Points on a hilly landscape, in no order, each with its height.
From any point a climber steps to the highest of the 2 points nearest to it. It stops when none of these is higher. Distance is the straight distance between rows; heights are no part of it.
manup: [140 126 136 104 111 130 148  48 124  94 110 126 115 119 140  70 126 159
 114 161 115 149 120 104 147 125 109  90 166 145 152 152 154 148 116]  h=19.3
migu: [125 133 145 125 129 155 181 167 169 127  70 129 140 119 114 142 137 172
 148 177 102 124 114 105 111 113 109  43 155 134 134 181 110 168 107]  h=26.0
Gaka: [138 117 174 136  75 140 142 141 139 122 154  76 122 134 112 131 163 159
 157  52 118 125 139 138 140 117 121 174 105 113 116 109  79 120 159]  h=50.0
Lago: [104 108 176 149 150 115 175 143 121  87 145 112 138 162 132  79 182 141
 154 149 154 172 177 156 139  76 128 136 137  80 152 178  97 124 140]  h=10.3
mobo: [140 117 184 184  70 118 172 150 152 147 179  79 137 128 103 138 163  93
 139  60  92  85 109 156 174 157 155 179 145  75 113 110 106 164 156]  h=47.1
gepen: [168 140 190 117  77 154 133 136 179 148 123 135 120 116 116 151 154 135
 135  98 103  90 134 189 145 132  97 106 156 135  81 136  86  98 134]  h=21.6
losep: [102 119 106 131 172  87 129 130  74 124 116 155  99 147 177 100 111  95
 129 183 161 131 181 136 175 103 132 140 110 107 187 113 113 152 153]  h=32.0
Kevit: [110 147  95 152 167 136 144  93 182 119 131 165 152 113 144 133 124  69
 129 160  97  82  87 116 177 187 153 142 131  99 153 107 167 173 165]  h=31.8
masir: [128 101 135 113 157 177 128 139 122 102  92 152 122 161  77 177 139 127
  86 143 174 151  89 116  91 134 127  91 209 103 127 192 151  85 142]  h=39.5
palem: [166 171 159 129 115  80 144 173 194 135 124 145 157 122 120 176 143  97
 123 136 134  64 167 176 127 113 138 122 138 120 105  98  87 125 103]  h=24.1
gupa: [101  94  67 141 155 107 158 180  39 151 100 124 165 160 127 131 123 152
 128 150 116 129 111 109 137 154 144 101 109 123 174 155 134 139 139]  h=55.2
paraz: [107 112 155 157 171 208 124 115 195 111 146 149  63  95 110 151 153 102
 108 114 130 150  92 105 140  91 140 125 191 108 124 164 133 133 143]  h=43.9
Gimu: [101 140 112 117 140 140 147  72  88 143 103 166 140 170 142  97 145 136
 127 169 123  95 115 136 176 216 140 118 116 117 138  93 177 132 202]  h=57.7
Bepi: [123 136 157 176 117  61 138 151 179 113 136 134 174 128 109 142 133  98
 149 124 144  85 136 116 143 104 155 152 139 121  95  82 116 144 116]  h=25.8
banuf: [124 100 191 143 156 109 147 153 112  87 128 126 129 131 142 117 149 134
 147 152 160 197 154 156 100  76 118 119 161 113 161 204 109 111  93]  h=8.4
leb: [126 151  90 129 158 142 153  94 120  71  79 129 168 161  97  81 157 145
 106 188 154 114 119 119 118 171 154 170 143  95 155 122 149 124 142]  h=58.5
pone: [118 120 130 104 179 230 116 130 154 106  78 126  98 115  99 168 144 162
  95 152 139 174  88 108  78 139 133  91 175 137 139 199 143 113 118]  h=36.0
sen: [134 168  77 129 152  84  73 164 183 135 109 182 127 130 122 190  99  92
 115 131 179  78 152 112 118 120 149 134 122 118 100  59 138 117 119]  h=23.7
sizo: [157 120 135 152 129  68 161 166 130 113 134 125 177  98 116 157  84 116
 137 141  96 128 117 137  77  66 132 119 157 125 115 164 134 148  38]  h=5.1
moku: [102 107 192 144 145 123  87 150 103 141 125 146  78 122 112 160 126 109
 147 117 163 187 114 110  92  89 155  99 123 152 122 151 142 122 110]  h=35.1
sabu: [167 120 106  87 105 132 158 120  95 176 111 146 117 131 163 141 127 152
 109 135  85  77 117 167 184 178  91  81 141 122 128 144 122 116 163]  h=55.3
leded: [144 153 165 140 109 132 133  70 136  50 112  94 161 137  90  66 158 124
 106 143 142 103 113 122  81 160 132 207 157  98 127  75 133  87 139]  h=51.8
kozo: [112 102 183 156 191  82 136 199 122 147 144 113  87  92 110 166  64  96
 163 150 114 161 132 172  96  86 151 147 109 132 161 175 124 163  53]  h=8.3
gudod: [126 119  65 109  98 121 120 141 103 145 162 103 179 141 120 126 131 135
 103  82 121 139 141  92 150 158 124 195 120 116 125 107 135 134 155]  h=31.9
beves: [ 97 133  83 140 163 186 137 194 189 167 125 145  53 125 108 148 135 128
 158 122 115 145 112 155 182 147 127  91  83 128 163 132 113 152 149]  h=47.7
mobor: [109 132  41 133 127 135 145 133 141 157 141  91 147 112 129 120 155 163
 142 125 114 122 126 105 143 180 134 162  98 119 164 112 124 149 170]  h=29.4
ramub: [ 92  90 151 165 178 109 145 225  70 183 123 122  97 123  87 171  94 100
 166 167  96 145 113 152 113 150 157 115  84 135 163 175 132 176  77]  h=9.9
Rina: [142  94 143 114 182 159  78 104  98  99 136 142  73 146 132 117 153 113
 105 122 172 171 129 112 119 104 134 132 139 122 145 149 141  95 143]  h=51.6
Peg: [188 124 115 150 157  73  99 142 116 117 185 142 136 123 121 158  80  61
 100 137 136 102 123 151 120  94 142 155 157 109 122 144 142  96  74]  h=54.2
zefak: [133 130 129 144 141 122 134 125 148 125 166  88 151  53 101 130 108 166
 141 113  73 148  91  93  88 133 124 157 107 161 137 132 133 142  53]  h=11.8
dulad: [177 100  96 129  61 122 107 106  99 141 149 131 168 134 127 123 102 105
  92 110  91 117 118 116 134 122 123 136 179 151  74 129 131 109 126]  h=36.9
nov: [159 144 102 117  59 102 137 177 177 141 132  88 182 138 103 204 139 133
  93  64 145  90 162 143 117 148 138 156 157  87  74  86  71 119 138]  h=34.9
zoze: [159 113 141 100 163 114 170 190 143 171 134 104 140 110 155 110  97 151
 162 165  92 142 148 177 117 103  99  92  73 137 146 169  94 157  59]  h=22.0
Tubu: [ 91 145  76 131 136  94 114 147 153  97 104 152 138 183 147 137 134 126
 127 106 195 149 172 100 109  86 145 142 121 103  99  77 137 125 149]  h=22.3
rara: [106  91 211 155 158 167 130 126 100  86 177  92  93 116  97  88 173 133
 135 128 148 183 119 128 132 112 152 173 119 107 151 162 120  85 163]  h=5.2
badi: [102 152 112  97 111  79 148 144  76 113  61 138 142 160 181 109  92 168
 128 154 143 131 112  92  66 100  94  56 114 143 149 164 132 160  99]  h=43.1
Filaz: [125 150 161 163  49 136 144 172 167 139 132  88 170 130  74 191 160 123
 131  71 146  71 129 134 112 129 144 148 151  87  82 107 108 117 160]  h=38.6
Sef: [156 150 215 115 101 163 111 107 144 133 103 132 132 138 104 158 175 134
 138 100 142  79 129 170 114 166 126 136 120 125  86 112 105  81 159]  h=25.1
davur: [ 90 129 123 172 138 179 131 123 176  84 109 127 126 122  97 159 163 130
 128 110 157 152  93  86  82  84 147 116 199 114 114 136 142 129 146]  h=39.0
felu: [133 145 180 144  84 173 162 132 109 130 111  54 164 130 109 153 193 165
 153 125  87  76 131 154 101 181 104 145  95  99 168 114 107 151 172]  h=34.1
gukam: [136 111  64 103 177  91 140 141  71 152 121 142 113 144 182 108 105 129
 117 173 136 138 153 140 155 129 113 129 106 119 195 166 115 127 104]  h=33.9
moto: [173 144 125 101 106  86  70 110  73 133  97 171 132 142 139 143  71  95
 120 135 133  82 130 127 103 107 119 119 139 161 113 131 133  86 102]  h=31.3
Teg: [201 179 135 114 134  90 113 146 167 129 130 133 189  90 103 168 118 130
 116 130 111  71 138 181 105 129 108 136 118 126  94 103 126  96  85]  h=26.1
Luvo: [171 165 148 113 104  99 142  99 144 131 162  92 171  98 127 127 151 145
 131 120 101  79 128 137 115 150 119 183  86 129 129  86 126 153 127]  h=44.9
Tez: [114  94 130 135 153 148 129 131 101 134 122 162 144 175 121 113 162 109
 112 157 123 122 114 129 151 151 147 119 151 111 162 163 131 132 166]  h=37.1
gubo: [ 95 125 151 187  83 121 131 124 193 120 164 137 136 120 106 124 148  92
 147 101 104 108 121  92 143 104 131 152 170 128  72  77 127 166 151]  h=27.6
Nudaf: [106 122 109 129 129 146 139  80 103  70  97 118 161 183  93  82 151 114
  96 153 181 127 124 120 108 162 168 200 142  79 130  88 140 104 177]  h=55.5
puzov: [129 140 213 168 130 126 150 134 145  97 191  94 159 101 102 121 159 119
 159 125 107 114 114 167 151 133 126 177 152 108 137 144 115 124 129]  h=58.7
Ravu: [120 143 174 139 181 151 120 159 127 176 124 140  88 105 114 154 104 125
 184 173  76 132 117 166 148 194 126  83  67 161 138 153 161 147  95]  h=26.8
bibu: [145 131  98  92 121 113 126  69  94 169 114 148 142 131 155 139 122 128
 126 153  92  68 100 143 183 198 101 112 119 143 138 113 153 125 188]  h=60.4
fopuf: [182 112 104 114  88  64 130 116  84 128 148 138 175 122 119 111  99  96
 105 151  80  97 117 122 136 120 124 148 172 142 118 130 154 130  81]  h=39.1
fofil: [153 117 164 109 149 181 147 141 119 142 101 160  95 144 147 115 127 122
 142 176 113 131 151 186 162 108 102  65 122 118 133 189 102  94 142]  h=34.7
ses: [148  75  26 107 104 130 151 124  85 165 212  95 138 104 144 133  74 107
  95 101  79 145 109 124 142 131 122 150 129 150 120 108 135 116  79]  h=42.6
belar: [113 123 157 115  95  87  94  99  78 103 119 137 143 170 136  58 139 129
 133 116 168 136 177 122 114  95 154 152 107 158 115  91 130  97 153]  h=17.0
Seva: [158 133 145  93 144 149 127 165  74 133  69 157  98 154 148 139  84 121
 141 168 161 107 150 170 112  93  98  68 105 133 143 193  82  94 106]  h=39.4
zeri: [156 109  53  90  56 125  92 136  98 167 161 110 173 152 130 125 101 115
  86  65 125 139 135 107 145 148 113 164 169 125  82 104 136 111 154]  h=34.3
nud: [152 168 108  93 176 154 137  84 187 109 123 145 114  92 167 106 139 149
 152 176 120 126 166 159 121 124  86  98 113 131 146 141 113 112 108]  h=52.4
bopu: [131 142 104 104 195 161 121  79 167  81 124 110  90  96 151 110 119 140
  98 175 142 156 146 140 116 129 123 120 144 129 167 172 140 136  98]  h=47.0
Dop: [117 141 149 149 106 181 159 151 128 150 120  95 140 113 105 113 174 174
 168 139  92 115 109 148 149 167 125 128 104 125 143 144 107 120 155]  h=29.3
Fuze: [ 95 133 130 175 127 165 131 135 174  84 103 151 170 142  77 159 158  97
 128 130 137  83  72  93 105 136 155 147 185 105  95 108 136 143 171]  h=35.0
vovom: [115 140 171 117 108 181 117  51 102  73 113 112 113 118 119  64 165 167
 126 146 114 149 132 115 124 130 119 128 134 161 148 141 130 124 161]  h=16.1
mosu: [105 147 113 164 123 152 108 161 125 150 143 113 170 103  66 168 152 139
 145  82 117 102  89 100 109 163 153 165 107 127 114  87 147 124 150]  h=27.8
zoko: [ 93 113 108 148 148 161  92 114 143 114 156 138 111 152  99 140 142 106
 106  97 179 167 123  91 149 136 157 185 117 109  97  94 136  91 190]  h=62.7
kazib: [172 163 163 122 109  73  71 127 148 119 137 159 164 105 117 145  89 112
 120 112 137  98 148 132  90 117 122 135 127 156  79  92 134  77 106]  h=28.6
maku: [128 112 164 145 135 114  93 152 109 124 150 118 133 113 117 112 132 147
 154  97 120 178 140 129 116 110 123 126 101 159 127 138 118 104 108]  h=39.7
totol: [122 129  77 103 144 110 140 150 122 120  90 111 124 129 186 130  93 170
  92 136 142 168 128 109  69  82 102  94 115 125 158 180  92 151  65]  h=39.3
lag: [107 145 123 112 193 202 138 154 170  91  93 105 115  84 118 158 120 164
 114 154 136 170 115 130  48 137 114 101 143 125 159 195 126 111  80]  h=40.6
nanoz: [116 104 110 151  95 138 130  99 137 131 155 105 137 107 118  86 136 147
 131 110 111 157 115  71 149 120 127 140 151 150 124 117 121 162 145]  h=31.7
Nadil: [102 112 138 159 180  98 142 165 154 116 170  91 124  77 112 158 103 140
 156 128 101 156 133 136 106 109 127 155 123 140 154 146 120 150  55]  h=9.7
miduv: [127 109 122  91 160 159  82 115 106 125 124 138  27 117 171 130 104 136
  84 124 201 191 131 119  98  91 140 103 126 126 158 161 106 104 105]  h=46.8
Kiv: [ 83 137 115 133 121  88  92 113  84 129 108 144  63 114 175 137  77 116
 111 124 176 170 143  86  85  80 148 104 132 158 143 101 143 166  95]  h=29.9
ros: [146 132  66 102 106 106 104  66 126  93  92 154 127 153 118  76  92 110
  74 152 152 128 133  89 104 144 123 139 168 133 123 117 170 138 121]  h=31.5
buf: [135 102 128 136 139 124 123 161 107  97  78 155 162 182  67 155 141  91
  93 138 181 144 104  92  91 115 156 128 219  97  98 140 148  89 155]  h=42.9
metiv: [ 98 156 103 113 156  98 159 130 105 170 114 152  94 131 165 133 109 117
 168 183 100 114 121 104 163 138 106  80  91 143 171 127 152 184 133]  h=19.8
pup: [ 87 116 212 122 148 193 102  57 117  91 121 129  70 124 127  97 148 164
 142 147 150 195 131 117 106 124 144  95 131 147 150 163 137 104 129]  h=12.4
bipal: [114 159 118  84 103  76 155 155  56 129  58 156 163 192 169 124 117 159
 142 154 143 110 140 118 114 105  93  60 116 130 137 117 114 116 130]  h=47.2
domem: [144 101 163 136  97 111 107 138 156 101  97 161 151 153  91 142 129  91
  88 116 171 113 124 116 111  97 146 134 215 113  46 132 131  67 139]  h=45.7
veg: [182  86  91  87  73 147 190 156 105 188 146  54 126 149 127 163 162 156
 109  69  86  88 146 170 175 161 119 129 112  92 132 154 110 152 143]  h=45.6
gagu: [ 76 195  92 125 177 166 134  99 181  88 109 111 169 157 127 127 172 154
 120 151 148  70 132 128 112 151 116 165  92  90 147  50 121 136 166]  h=24.0
tis: [152 129 149 123  87 119 125 181 119 129 160  88 160 126 127 108 143 160
 158  51 127 161 158 142 108 114 122 168  68 133 104 124  86 105 104]  h=44.8
veko: [ 97 138 107 124 174 130 110  75 105 132 103 180  65 146 171 112 124  99
 110 184 135 140 118 121 167 168 137  94 153 126 178 147 181 167 172]  h=25.0
kob: [101 136 136 129 123 139 152 172 139 122  64 158 155 146 121 148 146 151
 164 150 137 122 139 122  94 117 111  67 131 127 118 130 126 148 141]  h=29.5
bav: [ 55 112  52 144 161 157 137 178  85 154 116 146 126 149 114 149 139 152
 138 112 142 163 109  93 133 152 150 107 110 109 154 129 153 161 163]  h=61.5
fup: [160 133 168 136 133  60  86  99 135 103 148 146 101 108 160 109  96  89
 122 146 142 127 171 131 121  61 113 132 140 158 127 139 135 144  71]  h=7.0
tiv: [185 127 199 125  87 127 151 173 131 135 134 113 145 113 121 141 152 142
 157 122  98 108 150 208 149 121 115 121 124 126 123 148  86 118 106]  h=18.7
futif: [ 94 148 147 143 138 105 144 125 159 111 114 141 130 151 140 115 152 155
 171 120 172 148 160 131  94  82 122 138  84 129 111  77 112 126 137]  h=20.3
pafi: [138 120 135 151 110  80 116 185  70 178 157 143 148 135 121 143 129  87
 141 131 104 101 126 141 167 134 145 116  91 139 141  99 120 153 123]  h=15.1
baro: [118 105 164 153  45 141 146 150 128 188 145 116 103 136 119 110 135 143
 169  88  79 147  91 140 180 113 120  98 102 169  98 120 118 166 139]  h=20.6
des: [173 112  26 102 135 128 133  94 126 188 198 115 131  87 164 124 103 117
 100 110  94 130 122 134 188 160 123 166 122 136 124 109 145 140 121]  h=45.4
Luko: [132 148 110 134 101  87  99 125 148  93 172 115 187 132  93 111 111 116
 116 100 152 125 139  77  99 110 131 203 147 140  96  69 163 124 126]  h=23.0
tas: [120 123  96 140 174 153  98  84 147 123 112 166  87 122 136 154  90  78
  91 163 144 144 112 121 137 154 157 115 175 122 157 161 177 144 140]  h=27.4
zepop: [110  81 188 171 165 100 131 108 117  89 187 120 107 138 126  75 151  88
 159 126 163 191 143 128 157 113 151 183 138 123 151 139 130 125 125]  h=4.4
Pavo: [108 110 103 174  90 123 155 133 186 133 178 108 126 116 113 125 132 126
 153  72 106 153 108  65 161  91 143 150 138 133 106  92 120 198 141]  h=29.6
Gup: [129 115 140 158  74 167 155 148 142 151 139 110 166 140 101 156 156 114
 119  84  89  80 107 132 152 170 127 155 158 104 109 118 116 147 178]  h=43.2
Zemu: [133  98 111 143 142 125 142 225  73 189 124 117  83 135  90 170  80  83
 150 143 102 111 103 158 169 130 142 101  75 137 166 146 108 137  73]  h=11.6
kal: [121 148  51  97 145 101 111 151 154 106 114 130 132 134 186 114  98 163
 104 113 165 163 153  92 108  81  97 123 103 142 149 134 112 156  95]  h=36.7
nabul: [133 125  48  76 169 129 141 129  76 130  87 101 100 138 191 127  69 144
  94 159 144 158 143 116 107  96 115  85 130 116 177 200 107 141  94]  h=36.6
puva: [153 104 171 145 101 150 126 108 104 157 149 151 104 130 136 113 125 109
 135 115  71 121 125 159 189 132 125 112 143 158  96 152 130 101 159]  h=26.7
Luniz: [138 175 156 100 142 141  85  96 204  86 123 140 132  82 144 125 135 165
 138  95 161 162 143 121  66  83 107 122 109 156 110 129 111  98  91]  h=16.3
Gon: [173  75 119 106  88 163 178 157 110 193 136 110 133 120 129 155 138 130
 117 123  58  89 134 215 185 161 115  90 121 115 124 165 101 126 118]  h=49.8
mig: [131 101 112 116 158 184  70 122 101 155 135 151  40 101 140 144  88 114
 107 114 124 164 125 134 143 114 137  83 125 147 138 163 126 104 100]  h=41.6
Nomo: [ 90 144 131  97 134  94 111 141  80 120  80 133 127 151 158 108 107 172
 143 157 130 167 120  86  46 116 137  85  81 162 167 156 157 143  83]  h=39.6
subu: [149 151 117 136 160 158 118  91 175 128 151 147 143  86 118 151 126 100
 121 134 106  94  96 139 146 181 142 162 126 129 136 122 159 119 128]  h=29.2
gis: [ 85 128 164 117 140 110 106 158  73 145  81 115  67 119 162 153  76 153
 108 147 150 188 102 104  20 110 147  87 122 165 164 172 136 135  62]  h=35.9
Vov: [165 132 155 141 153  87 104 125 145  98 167 123 154  92 117 124 114 110
 129 114 114 132 138 173 136 109 115 169 162 132 111 163 134  79  66]  h=58.6
bov: [137 110 154 140 141 113 164 177 129  94 115 115 160 120 117 138 118 150
 116 141 119 166 112 116  60  71 125 107 172 126 137 191 111 137  74]  h=6.5
tapu: [154 171  99 108 167 108  74 152 157 145 104 152 132 126 119 168 120 110
 121 136 166  89 158 152 118 150 139 129  76 120 124  84 111  80 127]  h=22.1
zef: [175 124 139 105 114 157  68 100  87 139 112 155 113 124 124 144 107 132
 111 109 126 144 118 120  92 136 108  90 141 175 105 148 138  65 108]  h=35.3
delud: [133 102 170 158 133  84 106 150 164 105 140 175 107 132 126 159 107  47
 125 124 175 114 131 133 130  89 139 130 189  95  74 127 124  95 126]  h=48.6
Rud: [163 176 112  74 129 128 126  66 191 129  96 147 133  90 167 135 123 162
 126 145 121  87 145 151 128 133  73  95 122 145 109 105 113 112 126]  h=57.6
Pepon: [ 91 122 187 129 133 153 139  94  93 143 121 136 120 111 140 108 152 149
 190 192  81 126 103 124 149 181 122  98  93 155 152 158 179 164 137]  h=19.0
nur: [145 147 214 132 153 155 128 126 150  88 174  81 131  74 110 114 142 130
 148 106 120 126 108 205 144 104  99 175 155  92 108 163 118  67 101]  h=68.0
vasoz: [137  89 137 128  47 121 168 154 147 179 176  90 113  90 116 134 130 144
 164  75  55 147  84 136 160  98 119 115 123 169  84 116 104 166  89]  h=18.1
gagub: [118 111 142 141 195  76 135 144  80 115 134 130 108 161 134 102 128 101
 132 183 169 171 186 139 121  89 157 163  99 107 188 148 124 149 125]  h=30.5
kegap: [123  85 115 121  88  95 158 150 138 175 165 106 145  95 146 121  96 144
 151  97  74 156 102  99 102  81 115  95  97 174 109 119 101 163  47]  h=16.0
dupu: [ 94 143 107 170  93 120  98 163 152 123 161 110 184 115  80 147 118 116
 142  62 137 143 112  72  93 115 141 188 141 132  96  78 143 125 136]  h=24.8
voma: [133 146 119 134 124 191 149 191 215 158 109 147  79 126 106 165 150 148
 155 109 106 128  90 151 165 132 124  85 118 141 113 128 101 155 155]  h=41.5
Lugen: [155 130 155 150 166  67 106 163 111 117 147 157 109 111 118 154 115  57
 106 110 169 123 107 150 108  79 140 143 179  84 109 147 151  66 102]  h=51.3
zadu: [111 152 103 140 136 107  98 143 149 145 100 174 109 120 137 174  95 100
 154 130 142 108 135  95 110  99 127 100 120 151 111  86 147 136 120]  h=25.5
larur: [ 90 127 133 129 149 125 130 110  98  88  89 130 135 148 119 106 151 153
 138 157 158 179 136 108  75 108 151 119 136 140 169 156 160 147 101]  h=35.8
peve: [100 143 147 106 126 124  72 113  76 148  98 139  47  86 180 157  42 144
  87 130 155 173  90  78  67 108 150  81 151 191 156 121 153 153  78]  h=32.6
nuvok: [143 130  53 125 137 130 109  60 127 109 134 156 133 117 126 110  91  93
  83 157 135 151 103  92 154 171 132 159 152 140 158 126 188 175 104]  h=29.7
Gefe: [149 138  64  98 104 106 130 117 145 160 150 100 168  81 138 122 105 167
 127 106  82 132  97  86  98 129  99 121 105 173 114 112 148 143  76]  h=14.0
vagu: [181 115 108 130 101 107 153 120 103 152 192  94 189  99 109 137 129 117
  97 128  80  96 119 144 148 162 140 172 130 128 132 121 134 129  94]  h=41.4
vuzi: [106 148  82 136 109 125 155  97 182 165 143 147 116 106 163 126 135 115
 140 139  89  95  96 106 198 162 128 116 124 131 110  84 154 180 171]  h=29.1
tak: [123  93  77 120 116  79 116 100  64 144 177 114 133 131 152  59  74 129
  96 123 124 175 143  81 164 106 128 140 138 161 157 133 139 151 102]  h=37.7
kozir: [ 73 141 101 136 138 151 193  64 116  94  97 120 161 174 147  55 171 153
 124 178 124 106 119 118 147 174 124 152 132  91 150  86 155 147 188]  h=63.7
balol: [111 134 147 173 136 200 113 108 218 113 172 124  52 105 107 133 166 110
 127  64 118 146 102 123 156 117 124 155 145 114  96 109 112 107 174]  h=49.9
Lubaz: [122 112 185 125 163 172  59 111 104 147 128 145  41  94 116 171 101 127
 121 113 143 171 101 111 100 131 159  76 131 167 129 169 160 126  94]  h=36.5
zoz: [ 87 107 147 138  64 104 153 127 113 127  91 136 160 193 144  94 163 138
 137 124 147 106 164 120 137  91 131 127 149 121  77  96 100 136 181]  h=13.3
novom: [114  99 117 147 134 135 145  92 150 105 155 156 140 157 141 105 138  71
  84 149 112  82 111 138 183 169 166 170 173 103 128 131 139 139 177]  h=34.4
tubig: [146 132 122  85 116 108 139 146  62 127  72 141 129 158 174 123  91 119
 129 156 152  98 160 136 114 108  88  74  93 115 135 144  89  85 152]  h=43.3
Bemok: [151 127 139 102  97  82  92  71  97 107 136 109 154 129 158  61 117 148
 122 105 146 146 170 116 117 125 116 178  74 163 129  91 130 114 130]  h=18.8
Mubap: [ 64 160  71 126 128 109 157 100 131 146 130 162 101 144 161 121 135 142
 148 122 130 113 121  97 178 147 112 109  98 133 112  51 153 159 176]  h=26.3
nubal: [127  91 147 137 116 124 130 163  73 129  87 159 153 185  99 141 145 114
 108 120 158 126 128 106 126 111 154 107 168  92 128 150 121  87 153]  h=40.3
tolas: [111 124  87 102 147 110 140 155  42 121  54 150 179 181 135 122 139 155
 119 169 145 119 138 119 119 142 132 103 122 111 166 147 140 115 152]  h=51.5
reka: [130 140 113 114 105 103  57  86 108 110 171 124 145 128 119  86  94 121
 117  74 154 178 138  67 105 132 133 168 118 176  92  78 155 126 136]  h=21.0
Libep: [155 122 215 140 138 166 136 130 123 167 132 168  76 151 136 118 131  76
 147 175 107 109 139 187 186 128 120  87 141 127 114 182 139 117 138]  h=30.8
redev: [134 123 185 184 105  70 175 177 117 127 171  85 185 120  79 127 163 104
 142  79 134 123 126 186 169 133 156 177 152  73 122 133 106 119 131]  h=51.9
mukis: [ 99 103  55 156 168 170 156 190 136 162 130 146  88 131 129 142 132 138
 130 134  91 140  99 127 189 171 135 107 110 116 167 162 121 175 150]  h=53.8
Divu: [138 153  81  74  96 135 108  39 170 118 102 140 114 148 187 119 117 160
 120 123 140  92 148 135 143 160  94 143 131 150  86 104 125  98 169]  h=52.5
lapa: [134 122  93 103 137 168 175  95 138  91  69 134 143 128 129 110 129 169
 112 182 108 132 107 114 115 134 111  64 181 128 159 176 149 151 129]  h=22.2
gesu: [111 110 148 152 119 178 115 136 161 130 184 123  98 141 124 123 163 142
 131  77 130 157 141 128 141 112 140 168 127 112  99 115 116  93 165]  h=56.2
Gub: [151 143  80 120 117  96 118 179 152 135 140 124 176 151 106 160 113 114
  92  92 158 118 157 133 116 114 148 143 135  93 105 104  75 106 129]  h=32.9
Visuv: [ 82 172  37 118 173 138 163 108 149 125 114 122 156 149 135 138 149 175
 129 146 145 106 132 114 163 174 123 150  72  84 162  71 139 156 161]  h=26.6
Ker: [ 95  95  97 129  86 104 132  74  67 132 154  98 141 126 147  53 136 157
 131 125 105 160 109  73 150 136 133 127 118 164 142 122 159 159 136]  h=34.8
bopo: [162 145  56  92 120 124  96  79 155 146 172 127 109 107 167 122 105 119
  87 115 120 108 147 121 166 154  97 147 129 146  99  94 128 120 148]  h=48.3
lod: [153 160  56  98 146 156  94 128 139 133 126 125 143 128 120 159 144 139
 100 109 154 106 167 146 136 197 124 156  67  97 144 104  99  86 182]  h=19.9
mef: [167 150  98 131 169 115 115 145 180 138 164 136 147 103 103 179 133  93
  99 102 137 110 127 165 142 148 142 178 149  89 117 111 116  82 121]  h=30.4
Bafo: [110 135 182 120 143 121  89  80 148 108 125 154  63 121 178 114 103 119
 138 138 168 157 181 115 119  79 127 100 114 157 122 111 124 126 126]  h=8.7
Zodu: [140 113 164 156 140  57 104  76 125  93 189 119 114 118 145  68 110 100
 127 134 135 150 163 123 158  88 147 184 135 156 144 126 144 151  87]  h=5.9
pusud: [135 121 130 153 124 191 134 141 162 161 128 185  91 116  96 164 148  92
 133 133  88 104  96 149 166 170 137  84 146 134 101 135 142 145 149]  h=35.6
ruliz: [143 120 135 115 139 148 168 149 114 142 137  91 141 107 148  96 141 167
 150 154 101 143 150 152 133 125 112 124  96 124 148 186  88 127 104]  h=24.9
Zab: [163  73  57 106 137 106 121 107  68 139 183  98 135 107 137 101  57 117
  85 135  88 165 121  99 124 125 138 156 144 160 151 136 154 129  60]  h=40.1
leso: [136 144 128 157 156 149 109 139 157 148 141 150 125  99 124 154 126 121
 154 151  96 119  88 146 133 154 121 118 126 131 127 151 152 143 119]  h=31.4
favim: [131 112 182 128  57 155 172  84 124 120 131  53 127 158 130 119 183 138
 133  91  95  45 132 139 140 178 113 159 121  90 131 117 124 175 200]  h=38.4
moke: [111  95 132 123 159 184  80  90 116 119 126 149  83 148  95 146 148  96
  79 119 180 155 100  88 114 136 152 119 145 119  88 114 168  91 188]  h=56.9
vepon: [117 109 163 146 108  81 181 160 119 114 110 143 144 199 134  89 177 117
 142 154 163 109 175 160 158  79 145 130 136  94 109 123  74 120 156]  h=12.1
sibit: [146 137 155 102 125 133 100 122 188 117 117 155  69 119 173 122 116 136
 134 111 150 148 172 149 138  62  93  75 102 146 103 111  86 112 106]  h=10.6
Todem: [ 79 141  99 143 149 119  89  99 161 127 118 163  71 119 155 158 104 120
 144 119 169 167 130  66 108  92 139 100 133 160 112  69 158 174 129]  h=27.7
mek: [114 184 116 112 133 143 106  88 170 106 100  89 144 136 126 126 163 169
 142 102 168  91 152 134  88 147 126 181  83 108 115  38 107  99 178]  h=21.5
Lebur: [157 160 161 134  81 108 154  76 144  81 124  50 184 113 109  92 159 138
 127 134 114  75 129 127  90 165 111 207 123 118 149  70 129 144 125]  h=48.2
dume: [ 78 137 130 159 175 127 154 157 125 111  94 134 164 131  94 144 146 152
 147 159 133 138 117 113  84 121 148 145 138 117 148 144 150 156 112]  h=33.0
misag: [162 151 175  94 125 151 135 145 206 117 129 126 116 101 162 109 140 168
 162 114 123 161 154 162 102  88  86  88  98 156 106 154  85 116  76]  h=13.1
kor: [147  84 138 140  31 125 142 134  95 183 158 120 111 134 136 114 131 117
 131  65  92 107 144 135 191 128 128 130 143 142  94 122 114 144 162]  h=23.6
demu: [107 131 199 134 169 167  93 113  97 151 134 127 114  88 110 120 138 139
 180 183  89 136 100 140 109 202 140 119  74 162 156 182 191 125 130]  h=21.9
futu: [ 71 143  63 128 131 111 133 105 141 123  96 155 135 167 144 100 113 113
 120 144 159 110 153  96 141 126 132 137 134 109 107  74 137 146 171]  h=23.8
gese: [114 142 144 175 108 161 127 145 133 101 134 123 197 116  55 164 158 103
 112  98 146  93  58  92  96 180 160 169 174 100 115  97 170  95 164]  h=31.6
tivol: [151 127  60  92 117 128 126  85 168  99 109 133 142 127 142 105 112 166
  73 120 146 143 134 103 110 107  98 122 170 133 127 129 107 130 106]  h=33.8
gubel: [162 119 140  96  65 133 191 113 123 154 134  60 132 144 120 150 179 145
 115  77  96  52 154 158 166 185 103 129  92 104 130 134 127 181 177]  h=41.9
zuku: [115 138 125 123 128 113 150 149  98 172 135 139 117 143 153 109 143 125
 159 146 117 100 150 165 195 159 126 117  64 121 159 104 121 155 147]  h=17.1
nagu: [ 77 130 146 127 146 124 138  93 102 135 104 156  75 132 171 112 119 138
 155 191 103 146 118 118 139 155 130  80 112 150 172 148 169 175 145]  h=22.4
dula: [ 94 135 159 115  61  82 152  85  75 110  88 139 163 184 163  61 145 173
 140 118 136 122 166 117 114 111 109 106 101 143  93  78 129 118 162]  h=15.0
gel: [156 135 160 109 126 174  87 143 112 126 103 132 157 120  82 161 138 148
 138 102 134 120 116 134  84 148 135 121 105 139  99 141 127  44 135]  h=30.0
dal: [138 174 139 106 135 126  93 126 188 121 116 113 135 114 143 121 137 173
 159  83 158 138 170 133  85 125 107 143  66 151  97  80  99 100 130]  h=18.9
Bivi: [109 142 225 133 181 190 113 101 134  77 152  90  83 102  99  96 175 131
 165 131 159 183 106 142  94 132 128 141 121 112 144 154 144  69 157]  h=8.1
pese: [166 132  96 145 115 102 130 205  83 199 147 128 132 134 109 193  72  54
 124 119  98  71 122 189 192 134 152 107  90 119 133  95  97 155  82]  h=13.5
binu: [161 126 168 101 102 114 181 191 129 147 105 106 121 144 138 114 112 134
 158 164 116 111 158 193 162  71  97  65 116 122 142 152  62 129  84]  h=19.6

For each start below, name the point where the climber stops.
mek | kozir
Bepi | Rud
sizo | bipal
binu | bibu
mef | nur
rara | bipal
tapu | bipal
demu | bav
